A landscape with many valleys, sampled at points; each row gives a point and its height.
A ball rolls from a point to whichever of its 6 nearest points has the largest drop for the distance, and stops where none of them is lower. Distance is the straight distance between rows; heights are no part of it.
q333 h=4.7: [165 112 132 107 105 129 111 138 147 191 196 180 161  28]
q603 h=23.8: [132 104 121 134 100 130 130 128 156 190 188 170 142  53]
q452 h=20.8: [121 153 141 121 144 134 148 142 107  87  84 103 121 159]
q576 h=15.8: [130  93 117 151 108 131 127 122 159 173 171 154 139  76]
q927 h=9.2: [179  98 131 117 115 122  93 117 151 180 191 166 173  58]
q329 h=21.4: [171  85 109 123 125 122  85 120 162 151 170 162 174  74]
q317 h=33.6: [102 101 115 159  95 136 141 133 154 170 167 147 122  80]
q787 h=28.1: [117 163 177 129 128 120 117 110  86 137 108  87  85 188]
q302 h=66.2: [ 95 185 166  92 132 147 153 127  94 113  79 102  90 151]
q833 h=28.5: [134  99 112 156 131 122 121 134 133 102 123 119 137 145]
q855 h=24.6: [160 116 134 156 145 109 101 117 107  94 123  93 129 200]
q131 h=31.8: [141  87  87 141 135 126 117 140 161  99 128 150 158 111]
q290 h=35.1: [110 100  92 134 108 131 135 145 162 150 161 173 141  70]
q798 h=40.6: [165 105  96  93 118 117  95 149 158 148 165 192 184  45]
q974 h=23.4: [133 102  96 136 145 132 141 151 144  70 103 130 151 136]
q422 h=5.7: [136 138 125 122 153 131 143 143 110  68  88 104 137 166]
q17 h=25.4: [143  83 119 156 109 127 110 110 155 172 182 144 144  87]
q962 h=52.0: [129 209 168  62 165 141 144  87  94 123  77  95 109 174]
q305 h=28.0: [143  91 104 128 114 123 108 127 163 161 171 169 160  63]
q11 h=22.0: [158  81  91 126 132 122  96 131 167 132 152 163 175  84]
q262 h=8.0: [123  86 100 152 119 127 125 136 156 132 145 149 144  98]
q257 h=26.5: [133 103  81 106 122 117 119 151 165 141 155 192 167  56]
q438 h=24.9: [149 131 152 153 140 113 108 119  95 112 120  90 114 197]
q519 h=37.9: [109  95 118 169  99 135 131 124 147 161 163 129 120 102]
q946 h=42.1: [102 174 176 117 126 133 131 115  86 131  98  92  81 170]
q511 h=5.4: [139  88  87 123 128 122 112 142 167 129 147 177 166  75]
q106 h=27.6: [168 158 159 122 162 105 105 108  85  99 107  92 122 221]
q992 h=15.2: [144 128 138 144 145 120 117 133 103  90 107  96 125 187]
q571 h=44.0: [ 84 117  88 136 101 134 155 153 161 147 154 175 122  71]
q972 h=56.9: [ 96 113 119 159 107 137 143 146 138 130 131 129 114 116]
q541 h=17.2: [142 106 108 142 143 126 126 141 129  78 110 111 141 153]
q612 h=47.5: [112 119 139 168 111 127 127 134 117 124 125  98 111 154]
q951 h=44.9: [135 194 182  88 157 123 120  82  88 142  95  93  91 203]
q685 h=55.0: [142 212 155  54 170 148 153  90 101 111  74  96 131 167]
q847 h=49.4: [ 91 106  93 141 109 132 151 157 154 130 136 162 124  88]
q117 h=53.7: [122 205 179  71 154 138 131  74  92 146  90  95  80 185]
q433 h=22.9: [209 109 137  88 115 122  71 141 146 162 191 171 192  45]
q343 h=45.5: [113 175 157 101 142 137 150 129  95 103  84  99 106 163]
q672 h=31.6: [139 169 156  99 160 130 140 123  93  93  82  94 124 180]
q590 h=35.2: [116  99  90 140 127 130 142 150 155 103 121 150 139 109]
q745 h=26.3: [128  94 120 176 114 122 115 118 139 146 154 115 125 129]
q885 h=42.7: [118 124  92  99 102 120 135 158 157 171 177 200 151  36]
q272 h=51.7: [ 99 115 132 167 104 130 137 137 128 138 134 112 105 132]
q394 h=7.9: [161  74 101 160 135 117  97 115 152 115 141 125 152 141]
q47 h=38.7: [114 180 189 113 131 126 117  95  84 147 105  89  71 193]
q945 h=50.0: [110 108 118 162 121 128 139 140 134 113 119 120 123 133]
q618 h=45.9: [145 204 161  62 175 135 142  87  97 113  77  96 125 183]
q414 h=32.3: [117  97 132 159  95 134 131 117 154 191 193 147 125  70]
q369 h=40.4: [155 179 148  86 172 132 140 119  92  78  73  93 140 180]
q206 h=30.6: [139 103 128 173 125 117 112 120 121 121 134 102 124 162]
q793 h=36.5: [109 109  97 123 107 126 142 145 163 166 168 180 139  53]
q349 h=45.0: [ 87 107 106 158  93 137 150 140 153 154 156 150 115  88]
q702 h=49.3: [ 74 117  98 148  90 138 160 155 151 144 146 158 107  85]
q894 h=39.2: [145 109 100 104 113 119 113 145 159 161 172 188 166  43]
q46 h=72.5: [101 210 177  66 140 156 151  92  99 131  76 105  78 152]
q139 h=36.6: [119 132 154 160 120 122 118 123  99 132 124  88  99 177]
q115 h=41.2: [127 181 154  87 158 139 151 126  93  95  72  95 119 168]
q423 h=71.0: [ 75 144 129 139  99 146 162 160 121 114 108 120  88 123]
q545 h=41.5: [140 198 173  79 167 128 130  81  87 123  89  93 105 198]
q146 h=38.8: [114 107  87 120 113 121 133 151 162 152 162 187 147  59]
q936 h=17.9: [135 136 140 132 147 126 132 135 104  89  98 100 122 175]
q863 h=31.4: [108  96 109 160 107 129 132 133 149 143 147 140 128 102]
q458 h=13.6: [132 162 167 121 147 121 122 114  85 116 103  90 105 195]
q78 h=28.9: [119 111 108 143 132 132 145 153 134  89 106 124 134 137]
q188 h=34.2: [165 186 162  89 177 120 121  90  84 108  95  92 124 213]
q778 h=23.2: [146  74 100 148 126 120 103 121 161 128 150 147 157 107]
q676 h=68.8: [ 95 142 144 143 114 136 143 147 109 118 105 105  93 144]
q959 h=48.5: [108 107 103 151 120 132 144 149 140 112 124 137 130 115]
q508 h=51.9: [ 95 143 129 133 120 138 157 153 117  96  97 115 106 140]
q480 h=16.5: [147  83 111 169 126 119 104 118 146 130 151 123 142 135]
q635 h=24.2: [134 160 158 121 146 120 131 125  91 103  92  93 112 189]
q575 h=30.8: [125 133 141 149 136 125 128 134 104 105 108  97 113 171]

Call two points neighbours if one is among the 6 nearest of the other. Go from one point of each pair to the other, from neighbour to neighbour, staying as low as possible. Name the highest point that can't be avoided.
q511 and q576 -> q603
q394 and q422 -> q833
q458 and q422 -> q635
q511 and q333 -> q329
q262 and q394 -> q480

For each start below, name the point where the ball stops.
q745 -> q394
q793 -> q333
q369 -> q458
q612 -> q394
q685 -> q458
q972 -> q262
q78 -> q422
